Points, in no order, along strands that fork and pass close to each other.
Points whose rows are less than 77.7 apart are linked; no others are. Some points are linked to none.
bor: -7  -18  -42  -4  32  1  26  -18  9  5  -33  -7  -10  0  -50  8  -25  26  -2  46  -34  39  -11  -16  8
Tav: -5  -8  45  -20  3  25  -1  -5  17  1  -29  19  37  45  30  -5  -5  0  9  22  10  -1  25  -13  -36
kivod: 3  -13  -1  5  42  -2  3  0  16  5  -22  31  9  14  7  -8  -29  20  -33  58  -5  14  -36  8  40
pitu: 31  -17  2  -1  -9  0  0  22  10  -42  57  3  21  37  1  1  13  -19  32  -63  13  23  10  -14  44
Fim: 21  18  -7  3  21  -14  5  9  2  10  49  -4  -38  -54  9  -15  -11  -16  -25  3  -13  0  -15  2  41
Zoni: -2  8  -10  50  9  -7  2  20  5  19  28  -43  -7  -36  1  -14  -22  2  -26  3  1  1  -34  10  15
lali: -28  -5  8  -56  9  13  -11  -18  -17  -58  -7  21  1  16  -44  26  -3  -34  15  -29  -8  50  28  -2  -17
Beg: -1  8  39  19  5  31  -6  -20  19  14  -1  28  33  61  30  -17  -2  31  11  7  38  -17  -3  -7  27
kal: 11  25  13  -12  -1  5  -43  4  -5  22  11  -1  -38  -34  21  -9  17  -25  -46  10  12  6  -4  34  19
Moli: 18  -4  31  45  -41  9  -2  42  2  20  13  -19  39  17  20  -19  19  35  36  13  8  -15  -11  10  11
sof: 29  -33  -32  -19  -27  -33  9  -35  8  0  -18  -30  -36  -37  -18  31  33  18  -9  7  -35  -13  24  2  1
lar: 30  15  13  31  2  7  -1  0  16  50  -26  -1  5  7  43  -33  -8  30  -23  24  19  -23  -22  31  13
temas: 26  -17  -38  29  -4  -34  8  -23  16  39  -32  -46  -27  -25  -26  -2  22  16  -31  19  -62  10  -16  41  -24
mak: -43  -4  -44  -7  43  16  27  2  9  -2  -13  -17  -38  -21  -70  14  16  -3  -13  13  -17  2  -9  -8  3
monam: -43  14  0  1  15  4  -19  4  -10  3  13  25  -18  -10  4  9  29  -13  -22  42  18  -9  -37  31  34
geg: 18  -50  2  -4  21  5  25  9  11  27  -50  -9  5  -2  -10  -8  -1  35  19  62  -45  19  -4  19  -33
supog: -12  14  -11  12  -15  -5  -4  8  -10  -5  7  -4  3  -14  -5  3  8  -21  20  -18  11  -18  3  -18  -29
bape: 31  -2  -33  2  12  -37  9  -27  -2  14  16  -18  -45  -48  -5  -6  -17  4  -35  14  -41  8  -20  9  15
Loro: -34  4  16  37  20  -4  -11  15  -4  8  8  27  9  4  8  2  32  7  1  37  11  -18  -52  21  32
beso: 50  20  -17  -11  10  -14  19  -37  10  -4  -27  5  9  25  29  -25  -80  28  -24  -37  19  5  17  -45  17
fika: -3  3  15  14  -52  9  -29  17  -11  24  -15  5  5  -10  29  3  53  -17  29  12  7  -19  3  22  -50
rogif: -37  29  24  0  3  20  -21  5  4  -3  -5  39  16  34  20  -6  11  -16  1  2  44  -23  -4  3  8
rofu: 42  2  5  -16  14  -1  22  -27  16  -11  -32  10  22  49  22  -25  -64  26  -10  -12  -9  12  25  -51  -9
medug: 10  15  -8  27  -12  -7  23  -9  -8  -11  18  -25  30  24  0  -13  -47  19  9  -60  26  -11  15  -39  2
Dofo: 14  2  1  25  -60  -17  0  15  -27  17  -14  -13  1  -27  19  0  38  2  33  5  -12  -14  -3  12  -55
Gib: 3  -16  49  -3  -7  17  7  -6  14  11  -31  30  23  23  53  -17  14  28  17  34  9  -21  10  2  -19
Seri: 33  14  -21  -11  -9  -25  -6  -19  -8  1  17  -13  -22  -24  34  -11  -14  3  -25  -47  6  -33  16  -22  23
pirev: 2  -41  16  7  16  4  33  11  14  23  -47  -5  35  7  2  -15  -42  51  12  57  -21  21  2  8  -26
kofu: -5  -34  -27  -2  4  -36  10  7  0  -20  14  -5  -13  -26  -46  20  6  8  18  30  -37  27  -4  -15  14
Puvov: -2  -24  23  35  -9  -10  -9  39  -6  -2  9  12  15  -5  2  -2  37  5  19  47  -6  -12  -33  23  18
mog: -22  -45  -9  12  1  15  41  -2  8  35  -54  -25  7  6  -30  3  7  53  17  48  -42  10  -4  16  -52
vovil: 4  -17  -30  -17  9  -31  16  -7  -12  -32  22  -6  17  -23  -18  16  -23  4  9  -33  0  -20  21  -20  29
bome: -16  34  -3  -6  7  19  7  -13  5  -11  5  -1  25  50  14  -8  -27  -25  -3  -46  27  -9  16  -31  -33
dok: -19  15  24  -50  -26  29  -27  -22  5  -41  1  9  5  29  27  -14  -3  -57  -15  -43  13  29  -3  7  -21
zibik: -24  21  -11  35  -19  -4  -13  11  -11  40  -17  -20  -12  -10  18  6  37  4  -7  24  4  -35  -16  43  -43
Laso: -35  -15  -40  -2  40  8  28  -24  25  -4  -24  -17  -16  -10  -74  10  -12  17  -32  12  -35  20  -20  -11  -5
Gedup: 16  -29  19  20  3  -4  6  21  13  8  -16  9  22  10  17  -17  -1  18  11  50  -6  -10  -17  23  12
Ruk: 31  10  -17  -5  -43  -19  1  -20  -7  30  -47  -15  -19  -2  26  -8  9  -2  -2  3  -12  -4  19  3  -51
guzo: 28  -10  10  -27  -9  -9  10  -25  8  -24  -40  25  19  43  20  -8  -37  -2  9  -3  -16  24  41  -38  -33
Zanuv: -44  -8  14  33  -16  20  2  -9  -15  45  -28  -13  2  -2  11  14  37  22  6  44  2  -35  -16  31  -46
motil: 10  -24  0  32  -42  -21  13  32  -18  3  1  -25  16  -26  -7  13  35  -9  53  8  -13  -6  2  -2  -32
vevun: 38  27  20  2  8  22  -16  -21  21  33  -32  20  0  37  53  -35  -18  41  -28  16  26  -15  -9  8  16
Dera: -32  36  7  29  10  20  -6  7  -1  17  13  1  21  22  13  -12  -4  12  -6  -2  45  -36  -13  1  8
begek: -12  4  25  4  -49  8  -31  20  -12  -17  6  6  5  4  13  7  40  -42  31  -7  11  8  14  11  -33
Dag: -17  -12  -17  -41  -1  -12  -8  -10  -26  -20  25  -7  -30  -44  -26  36  19  -21  -2  -28  -7  -9  19  -21  21
Kupu: -18  7  15  11  -14  15  -19  43  4  -23  43  14  24  27  5  5  36  -38  30  -33  33  -8  0  13  3
Suvu: 55  10  8  -26  -11  -9  -21  -6  3  -9  38  12  -38  -24  29  -19  -3  -22  -23  -56  -1  19  13  -16  48
Dabib: 4  17  -2  40  23  -2  2  0  24  36  4  -8  10  6  25  -31  -32  28  -39  20  24  -5  -39  20  30
det: -19  -22  -35  -28  1  -12  -1  -11  -12  -35  9  -11  -29  -35  -66  42  30  3  6  -8  -22  -3  19  -21  22
Befa: -1  6  9  -19  -10  3  -17  7  -1  0  -20  19  -6  4  17  -10  3  -18  0  30  5  3  11  15  -9
sis: -11  20  35  -22  -10  25  -36  -4  4  -8  -14  39  -9  27  24  -4  12  -27  -14  5  27  1  6  17  -2
naref: -8  -2  36  6  30  25  27  0  23  2  5  21  52  70  1  4  -24  14  18  12  33  -4  20  -26  -12
rodo: -9  26  8  28  -1  24  6  32  5  3  24  -2  29  32  -5  -11  -9  11  14  -34  43  -14  6  -11  -9
zige: 15  5  51  -5  -3  16  1  -28  15  36  -46  38  6  36  69  -36  4  31  -8  13  30  -27  11  7  3
toziz: -58  18  4  -36  -13  43  -21  -13  -6  -3  -19  15  -19  22  -25  26  26  -40  2  -2  9  11  23  1  -50
fisa: 6  18  7  39  -47  -6  22  -10  -8  13  -4  -41  32  19  17  -14  -31  34  24  -52  19  -13  21  -36  -23
Ligi: 34  -11  20  31  -55  -1  10  13  -6  4  3  -29  34  10  24  -21  -6  28  45  -29  4  -13  8  -29  -33
nemu: -7  -29  60  -7  26  20  17  -11  22  -7  -5  22  65  65  10  -1  -8  -6  24  22  17  -5  26  -32  -47
zerak: 20  5  18  -36  -29  10  -19  -10  8  -38  -1  19  10  38  28  -16  -18  -30  -8  -41  0  41  5  -7  1
Sipe: 45  25  4  -9  -19  -3  -32  11  -2  11  23  5  -37  -27  30  -24  8  -25  -33  -10  6  8  2  4  32
negu: 29  5  19  -33  9  -15  -14  -1  -17  -22  40  7  -24  -43  -3  -4  -10  -35  -18  -42  -17  11  13  -4  57
Figu: 36  -13  -16  1  6  -40  7  8  -10  -48  44  1  14  -18  -8  11  -2  7  29  -27  -10  5  11  -27  42
Zilak: -7  -15  -18  -36  15  -25  13  -10  -11  -44  4  17  9  12  -29  35  -25  3  15  -23  -14  2  25  -29  17
samev: -16  16  -31  -25  42  8  25  -37  -25  11  -9  -9  -19  -16  -22  7  -58  3  -18  -30  8  -29  7  -27  2
Voz: 8  -37  18  21  18  -3  14  0  15  38  -45  10  17  -2  35  -10  -7  44  -5  49  -23  -7  -37  36  14
pazap: -42  -1  15  -55  33  27  -7  -3  -26  -48  28  26  3  11  -41  32  -6  -57  3  -42  1  41  15  9  7
gutap: 5  -29  -27  2  46  -10  6  -6  25  1  -30  3  -8  8  -21  2  -34  14  -22  66  -33  38  -30  13  22
Vuru: 7  12  -19  29  44  0  0  13  11  14  37  -7  -17  -34  -8  -19  -34  -1  -41  8  -6  8  -34  16  34
ker: 14  -3  -21  -4  26  -16  -12  -8  16  23  14  -15  -58  -33  -4  5  9  -19  -45  24  -42  14  -19  38  6
gaduk: 18  -6  -40  -26  -22  -27  -16  -30  -12  -5  -13  -24  -17  -41  3  26  12  21  1  -13  -12  -21  24  -9  -12
Peki: -30  9  3  -28  36  29  -3  24  -25  -20  38  16  -13  -12  -32  18  10  -46  6  -28  14  21  9  8  18
mipi: 3  4  -31  37  1  -23  -6  16  0  39  12  -36  -18  -26  1  -1  2  3  -21  15  -8  2  -38  38  -13
Peti: 13  -17  26  10  15  15  26  10  26  4  -25  11  33  17  8  -23  -40  40  18  42  4  2  -1  5  7
vezot: 0  -15  -18  17  -7  -22  7  21  -8  -8  19  -19  -12  -36  -18  12  18  -3  16  23  -22  17  -21  6  -3
fisik: -11  7  -6  12  1  -8  -5  20  0  1  -3  3  8  -5  -21  0  -1  -4  9  26  5  7  -11  -3  -10
remis: -26  -18  -6  11  -12  16  20  -9  4  41  -54  -24  -4  6  -10  10  31  34  7  43  -13  -7  -5  31  -67
ligof: 16  15  -1  11  -2  8  6  23  11  -18  45  5  35  45  -3  -5  3  -7  30  -57  21  8  9  -21  7
kov: -47  10  -27  -27  23  32  -1  10  2  -3  -3  -8  -45  -20  -56  14  44  -22  -24  17  -12  4  -6  5  -7
tapar: -20  6  17  11  -24  6  -36  43  0  -9  26  15  1  -4  2  12  47  -41  28  3  15  -2  -3  28  10
zutin: -39  12  0  -35  12  23  -6  -3  -41  -16  26  6  -33  -33  -45  35  21  -43  5  -38  -7  -10  16  -10  10
napu: -9  -4  -19  13  -10  -28  27  -5  -8  -23  21  -17  38  -6  -17  21  -39  20  28  -42  14  -21  17  -30  -1
rido: 8  21  14  46  -24  3  -14  41  -3  3  31  -15  18  -5  5  -10  22  2  21  0  23  -22  -11  13  7
falog: -23  14  -16  31  -22  -14  17  -1  -13  44  -10  -43  -10  -19  -4  0  13  14  -18  14  1  -5  -22  29  -36
gem: -49  3  -9  -1  26  19  -11  6  6  10  0  7  -27  -6  -33  15  36  -12  -25  38  -3  -1  -34  29  3
pasu: -33  8  11  -57  -6  21  -12  -28  -24  -46  -4  14  -1  18  -6  10  -13  -54  -12  -51  0  32  18  -10  -25
Gop: 13  -3  12  -28  -8  1  -6  -3  1  -39  -12  35  19  37  4  2  -24  -16  15  -9  -3  41  20  -19  -3
Sudeb: -41  23  -15  -13  27  24  3  6  -2  -6  4  21  -3  14  -28  13  -11  -24  13  0  23  1  18  -14  -31
rufi: 13  0  4  -10  -4  -21  -24  7  0  -4  13  3  -46  -36  4  -3  18  -18  -26  24  -17  30  0  29  6
pel: 28  12  4  1  14  -9  -1  17  -8  -12  39  -1  -17  -20  -2  0  -5  -23  -5  -21  4  10  0  -14  31
kizal: -28  -17  -21  -38  6  -5  12  -22  -13  -41  -17  1  -12  3  -64  43  13  5  24  -14  -18  9  31  -30  10
les: -11  21  10  24  4  19  -24  41  11  4  54  -2  12  3  3  -10  34  -16  12  -19  43  -23  -16  13  23
Setu: 46  19  -20  -23  0  -4  -2  -33  7  -6  -7  -1  -6  1  48  -26  -48  14  -26  -50  13  -22  10  -35  18
pibu: 9  -12  3  -51  10  2  -14  -23  -29  -31  19  2  -27  -43  -10  29  -16  -18  -16  -36  -30  -2  24  -17  40
Vime: -13  1  7  26  40  3  5  -24  12  26  -19  26  15  31  18  -26  -44  35  -37  33  22  -9  -38  14  44
laf: 8  -6  -38  8  -20  -33  10  -38  -2  19  -18  -45  -34  -38  -24  13  18  23  -20  5  -35  -10  -2  14  -13
pav: 29  -9  4  5  -1  -24  4  37  7  -37  51  5  30  -5  -19  9  16  -20  39  -27  -5  35  9  -11  44
tes: 22  -15  21  24  -49  -6  0  30  -7  -10  3  0  21  -3  16  -7  27  1  54  -13  -5  -5  7  -16  -19
gugol: 20  17  -29  -11  -20  -32  0  -29  -16  17  -11  -23  -35  -37  29  5  -1  7  -26  -28  -6  -33  20  -5  -18

A fork is a point with three links. Follow the links from the first point to the second and name the forks in between, in order.
Laso; mipi => Gedup
mipi; pasu => negu > Dag
mak; det => Gedup > negu > Dag
zerak; remis => Dag > negu
Zilak; tapar => vovil
Ligi; Zanuv => vovil > Dag > negu

A fork is a point with three links, a tip a point with one. Leave the first point through the second and follow the links. Name the first fork or tip that comes.
kivod; Vime => naref
Vuru; Zoni => Gedup
Gedup; Peti => negu
rofu; guzo => Dag
Moli; rido => vovil
dok; zerak => temas
napu; medug => Moli
